Points, in no order, along strands that fork, close into loops and pass close to each other.
(in the rows, 128 means zero)
Two points are linked if the straight distance between their rows is under 112. Some points are linked to none.
k987: [115 141  58 151 123 186 163  89 164 132 153 129 123 154 112 144 131 140
 128 182 104  93 146 149  87  75 168 141 117  94  94 157 184  85]
k281: [113 140 191 136 101 106 130 149  96 159 130 162 135 130 142  81 151 115
  92 168 107  79 104 123 132 185 172  99 155 139 173 134 120  94]
k814: [ 84 140  95 117 161  95 103 122 131 120 157 103 109 178 119 122 130  98
 163  70 161 205 163  76 154  62 113 128 140 114 148 128  92 143]
k259: [141 108 121 105 154  96 142 120 128 126 172  97 125 129 137 126  76 135
 169 120 163 168 144 104 173 120  92 134 157 155 122 108 109  99]
k159: [188 110 132 103 102 178 137 143 114 106 115 138 102  99 109 160 120 180
 138 149 123 125 109 162 121 166 103 142 179 198  33 156 127 147]
k679: [140 125  98  88 132 104 127 122 141 104 150 122 120 127 144 144  79 154
 179 111 150 164 143 121 139 107 103 144 154 174 109 111 125 103]
k961: [117 124 110 125  63 168 138 134 157 113  55 142 112 130 130 184 153 130
 102 107 110  80 114 197  56 149  94 109 104  95 141 110 122 164]
k340: [128 168 146 133 118  71 161 112 149 143 132 125 101 117 169 120  66  78
 154 122 138 131 109  68 168 190  95 136 144 119 197  65  89  95]
k666: [197 128  78 115 138 167 195  83 162 137 115 120 125 122 106 178 115 151
  95 155 117  97 161 135  91 139 142 139 103 112 150 164 102 128]
k828: [101 117  94 155 109 135 124 157 162 105  87 135 157 126 100 142 179 112
 130  92  98  96 119 144  84  45 201 149 105 128 129 152 168 167]
k726: [ 62 137 109 141  62 169  99 140 151 134  91 148 147 147 136 141 148 155
 119 146  98  86 107 196  85 120 123 102 123  98 105 119 187 117]
k372: [ 98 139 121 118 141  90 115 157 127 141 152 122 158 127 144 132 104 141
 157  94 144 162 144 131 138 117 128 111 131 140 153  95 129  97]
k335: [212  83 173 119 158 130 128  98 115 109 147  97 123  94  94 103 118 144
 108 140 161 163 103 128 187 132  99 149 127 172 124 167 106 172]
k154: [173 108 103 128 161 155 172  86 140 141 151 100 136 123 102 148 112 158
 108 157 116 107 151 112 117 124 157 147  91 103 156 171 120 111]
k261: [221 115 111 109 145 131 132 106 120  96 131 123 115 111  76 137 147 125
 107 109 140 137 108 114 159 131 159 194  92 164 111 208 112 172]
k222: [ 91 127 120 123  65 156 118 114 140 128  75 145 121 146 142 167 146 139
  99 141 102  83 108 199  76 153  88  93  98  77 115 109 151 131]
k395: [117 146  81 134 117 168 146  84 166 126 126 147 120 163 124 140 140 135
 119 183  93  67 129 150  88 108 147 119 111  75 123 142 183  81]
k158: [172 103 153 149 135 192 133  65 129 117 136 101 121  99 128 123  98 175
 121 212  92  80  96 117 115 132  92 141 136 118  82 135 152 119]
k374: [ 50 130 154  82  64  78 148 140  61 151 114 217  74 139 158 112  99 126
  92 129  78  84 168 118 125 233 123 152 112  97 123 115 100 146]
k67: [174  94 161 141 139 184 128  80 129 111 155  89 125  93 114 113 104 179
 125 191 109 109  97 112 128 107 116 155 134 145  89 153 161 136]
k362: [ 85 194 136 139 108  69 134 148 145 150 117 167 113 137 157 113  67  99
 126 106 123 148 125 107 156 216 145 134 110 120 219  70 107  92]
k779: [ 77 142 174 121  96 106 118 155  89 155 129 175 130 142 147  92 136 145
  98 169  99  73 128 133 122 194 133 101 155 118 129 119 132  96]
k900: [149 137 197 136  82 111 158 127  96 159 111 163 122 126 149 106 146 104
  77 177 106  79  97 104 131 217 166 112 150 136 180 135  89  99]
k384: [ 91 123 140 149 169 109  95 157  96 141 152 113 156 142 127  94 159 100
 134  86 172 188 156 104 153  80 126  93 126 125 140 113 104 137]
k583: [176 132  95 124 136 178 171  44 143 124 118 132  94 138 125 155 116 125
 100 188  85  72 139 138  90 153  89 128  89  70 103 114 126 112]
k613: [146 138 140 128 112 135 151  71 130 134  97 160  94 146 143 130 153 105
  83 180  72  62 126 142  95 191  91  88  96  43 132 112 123 124]
k918: [ 97 176 126 140 117  71 152 162 163 163 129 123 128 124 156 126  79  99
 139 102 149 190 138  96 166 180 148 120 110 115 221  82 100  95]
k711: [130 161 113  96 118  78 138 111 186  96 133 112 100 135 133 139  86 110
 179  73 139 185 112 100 143 100 104 141 143 139 186 117  94 133]
k985: [175 102 133 144 173 136 145 102 130 121 148  93 136 125 122 121 137 147
 106 131 132 117 143  88 141 105 164 163  77 120 160 169 133 140]
k850: [ 85 133 124 164 151 134  68 153 101 120 119 126 165 123 127 127 179  91
 134 102 128 168 133 149  99  38 157 119 138 135  75 122 182 172]
k352: [ 66 138  99 104  76 123  98 139 118 144 101 150 118 151 153 176  97 149
 117 104  98 102 138 184  95 178  94 134  80  90 108  84 150 122]
k699: [ 60 157 132 144 159 101  73 184 103 169 137 142 177 131 122  94 149 108
 125 118 109 155 139 153 124 106 166  88 130 119 151 106 166 137]
k194: [228 101 145 109 145 131 120  91 116 100 141 110 114  96  73 112 136 130
 107 133 147 160  97 123 183 137 120 183 103 176 117 190 117 182]
k399: [176 117  70 109 119 153 188 137 170  92  94 145 106 123  82 176 146 136
 131 122 116  81 130 129  85 128 180 166 120 135 128 193 121 157]
k410: [180 116 131 113 102 178 152 148 145  89  99 139 101 101 109 155 143 166
 141 142 120  90  94 156  98 144 133 139 165 175  66 175 140 156]
k819: [171  93 139 138 155 172 118  92 121 107 161  91 123 108 108 106 134 161
 129 155 119 124 114 109 130  78 145 171 109 152  95 177 166 149]
k700: [ 92 179 132 127 108  72 129 137 119 156 108 175 119 134 173 131  74 110
 122 112 110 122 140 122 134 240 107 143  94 100 176  69 104 102]
k432: [122 145 140 129 127  72 170 134 130 157 164 107 110 128 148 116  78  80
 150 124 149 149 129  64 185 168 117 130 155 125 190  81  79  81]
k144: [101 156 109 105 136  83 119 111 166 105 151  94  99 160 127 125 102 100
 176  71 136 192 124  83 157  72 116 135 135 119 191 124 101 143]
k46: [196 138  79 116 118 173 180  76 172 120  83 131  97 133 126 187 129 130
  98 148 104  85 152 147  78 143 119 140 108 109 145 139  94 141]
k148: [174  99 132 136 167 150 110 100 121  99 146 106 134 121 109 112 157 141
 120 117 139 131 127 101 144  72 153 172  92 147 113 181 144 156]
k547: [185 115 150  99 128 119 121 138 116 100 125 124 129 119  86 118 154 119
 131  86 187 190 113 136 190 111 117 131 132 165  97 182  90 158]
k703: [110 124 100 160 149 154 112 115 144 134 144 116 146 137 120 130 162 125
 125 146  92  98 127 136  92  52 191 146 113 106 112 158 196 125]
k536: [ 85 156 157 118  88  86 133 146  88 176 104 183 115 135 166 134 106 126
 101 130 104 106 146 133 124 252 104 122 107  90 155  89 100 117]
k237: [179 131  99 119 113 175 167  59 155 116  82 130  90 137 138 175 142 113
  91 154  91  66 139 161  76 145  86 118  96  87 124 113 106 140]
k794: [199 106 103 111 134 137 160 120 152  97 116 126 124 117  98 160 151 141
 118 112 126 119 128 118 121 114 176 174  97 146 132 202 126 158]
k887: [175 122  69 110 108 187 186 130 179  84  92 152  75 131  90 170 145 134
 135 147 108  61 121 146  68 144 140 150 140 133  97 167 130 156]
k938: [145 104 151 160 183 145  83 113 105 104 143 105 139 129 127  83 172 115
 124 108 160 153 135 101 145  62 127 140 110 140 110 152 129 162]
k557: [130 118 160 137 132 132 115 127 130 142 119 115 161 113 150 135 138 165
 123 150 124  95 113 150 112 131 117 104 134 122 130 123 147 107]
k820: [118 147 125 113 141  89 122  95 141 112 145 120 115 132 167 120  63 125
 186 121 121 123 121  87 148 142  83 137 143 136 144  67 131  90]
k367: [122 165 135 120 128  80 131  95 145 112 120 137 103 129 178 120  68 107
 167 112 118 111 103  90 146 172  68 142 133 117 164  56 115 105]
k910: [159 105 146 104 149 115 118 125 115 122 154 108 122 136  98 100 131 120
 131  94 207 209 146 115 210 108  85 122 142 145 112 163  75 150]
k135: [113 122 100 126  67 177 146 150 176  97  54 151 129 133 112 173 160 140
 118 113 113  69 103 182  62 128 128 121 120 115 151 129 146 162]
k736: [101 114 121 147 150 151  80 156 104 106 135 128 139 121 124 117 173 111
 147  95 158 192 146 134 118  37 145 127 146 164  42 145 149 163]
k188: [110 116  81 136  90 164 154 159 186  92  77 147 135 130  94 156 158 134
 139 109 105  65 111 153  72  82 174 145 123 126 139 154 164 160]
k839: [111 120 140 124 110 140 113 131 119 144 129 125 150 122 168 148 108 182
 138 148 132 114 133 152 111 140  91 117 136 135  82 101 151  92]
k932: [120 100 142 126 168 111 135 142  98 147 181  91 135 126 128  98 105 125
 144 120 169 162 145 102 173 117 109 115 152 146 125 100 107  99]
k37: [ 38 178 107 118 122  96  77 162 127 158 130 178 144 155 133 103  84 143
 131 119  99 114 142 156 130 169 138 129 123 122 155  83 161  96]
k153: [ 63 137 105 130 175 102  97 150  99 148 164 110 134 161 125 116 137  82
 146  83 163 195 165  81 153  86 124 105 136 105 148  98 101 132]
k132: [178 120 123 126 132 195 164  45 137 118 127 119 105 120 126 149 100 162
 107 210  90  73 112 123  95 137  92 140 115  96  86 134 136 118]
k490: [136 108 128 125  95 168 122 130 128 123 126 121 131 109 164 166 106 189
 141 152 132 119 132 158 107 133  94 134 152 155  47 121 151 106]
k277: [137 120 121  99 125 108 128 153 134 119 124 128 160 111 133 152 113 163
 149 102 163 164 139 151 131 109 116 127 143 166 121 125 118 119]
k724: [179 116 114 120  94 197 160 115 154  87  95 140  88 116 117 161 140 162
 125 160 107  74 102 152  80 132 118 145 155 146  75 159 144 146]
k373: [137  87 176 151 170 135 123 141  78 137 175  84 133 123 115  68 137 102
 119 128 180 155 122  91 186 118 112 107 141 143 136 112  94 119]
k764: [112 114 138 131 135  96 167 145  98 157 180  86  99 147 124  96 100  66
 132 109 177 168 139  65 203 140 125 130 148 126 172  98  62  89]
k313: [111 108 125 123 160 101 147 137 109 144 180  79 109 156 129  99 108  92
 148  95 185 182 159  65 193 115 103 124 146 120 158 114  75 114]
k167: [163 114 190 149 135 105 155 139 113 165 130 113 152  97 154 128 115 136
 114 156 145 116 115 117 151 190 101 107 142 127 158 100  94 103]
k605: [ 56 141 150 104  88  91 119 145  88 154 114 197 110 151 154 116 114 146
 101 144  89  85 148 142 118 233 112 116 119  91 124 105 120 111]
k829: [179  79 188 149 165 131 136 125 101 122 154  85 132 100 117  80 131 126
 109 130 176 158 112 100 189 128 103 126 128 142 149 133  93 148]
k697: [103 121 111 163 149 138  84 139 133 121 118 124 158 125 126 127 181  99
 127 109 103 115 128 145  92  37 182 136 113 121 112 139 187 162]
k927: [134 142 182 167 113  92 152 166 152 164 104 119 159 103 163 121 133 116
 109 129 149 172 114 125 155 189 165  93 109 120 208 103 108 122]
k984: [143 128 112  95 131 120 107 158  97 100 136 134 121 148  80 122 159 112
 159  79 182 201 123 127 178  98 122 131 150 174  57 179  89 149]
k9: [118 117 133 129 113 125 111 164 147 120  94 129 178 112 125 141 155 144
 134  88 132 132 113 166 106  77 159 116 122 150 146 134 141 144]
k394: [169 114 155 123 122 138 135 121 142 121 108 115 149  96 145 163 134 171
 123 136 134 108 118 156 105 132 102 118 138 150 130 139 121 136]
k242: [133 104 155 150 169 121  98 140 108 123 136 106 158 122 127  97 172 121
 124 102 163 163 133 115 149  78 126 111 109 132 135 136 113 145]
k322: [192 114 141 100 116 121 135 148 139 113 106 125 141  95 120 161 136 157
 136 102 157 146 112 163 128 131 123 129 152 182 115 162 104 151]
k860: [ 76 153 134 172 157  97  68 158 106 130  96 132 188 132 118 110 180  74
 110  70 131 186 145 128 129  69 153  97 102 112 151 106 131 177]
k86: [103 138 119 143  94 169 114  99 161 124 107 143 127 153 140 130 155 144
 113 184  84  71 104 163  88 120 132 109 120  80 109 135 191  98]
k728: [100 135 165 144 141 123  97 148 113 157 142 131 153 125 142  93 155 138
 126 164 105  95 107 137 117 133 151  94 146 117 133 128 170 102]
k981: [ 72 141 159 139 145 108  85 181  78 167 164 150 136 125 127  75 151 108
 127 161 106 119 132 138 122 142 172  94 180 144 118 119 169 110]
k958: [ 65 146 125 134 157  94  95 168 106 161 165 125 161 136 138 102 117 122
 154 115 130 159 145 129 136 115 140  98 141 135 137  86 148  95]
k576: [121 127 113 119 136 144  86 159  95  92 124 151 121 140  90 114 176 103
 155  80 172 189 132 117 147  61 129 136 150 172  30 171 109 161]
k757: [ 58 155 134 158 155  97  54 172 100 149 113 142 191 133 109 103 166  81
 111  97 102 159 142 154 118  82 168  93 119 108 141 105 176 171]
k227: [134 131 125 113 144  85 137  89 147 103 162  95 100 137 148 114  72 114
 187 126 133 146 115  73 162 116  82 133 169 141 146  90 111 103]
k140: [171 107 125 105 104 171 131 123 111 125 117 133 111 101 139 170  95 188
 135 152 125 123 132 158 120 160  76 150 172 178  22 129 122 137]
k980: [107 149 155 148 119  79 144 175 143 165 130 120 159 115 153 122 116 111
 123  98 163 198 146 122 162 160 150  97 111 123 201  97 101 115]
k942: [ 92 142  58 159 144 170 138 108 150 151 161 129 138 152 107 137 146 119
 128 173  90 105 157 149  86  64 199 143 119  90  94 163 202 106]
k934: [ 51 155 123 123 157  90  92 175  75 164 182 146 126 146 127  81 120  81
 147 132 120 150 149 113 131 138 165 102 174 141 136  94 150  98]

A fork is a point with three links, a tip a point with one. Leave the first point through the second and follow the links. Name the first fork or tip that comes.
k194, k261 | k557
k399, k794 | k932
k135, k961 | k697
k666, k46 | k148
k927, k980 | k605
k764, k432 | k259

A tip is a point with one link. Name the tips that can be reached along the links from each point below, in the order of the rows.
k340 | k860
k242 | k711
k395 | k910
k918 | k374, k900, k927

How many points has the smallest loop of links through each point below? Write 0 if it is on no loop.
k839 | 21
k188 | 12
k583 | 11
k728 | 9
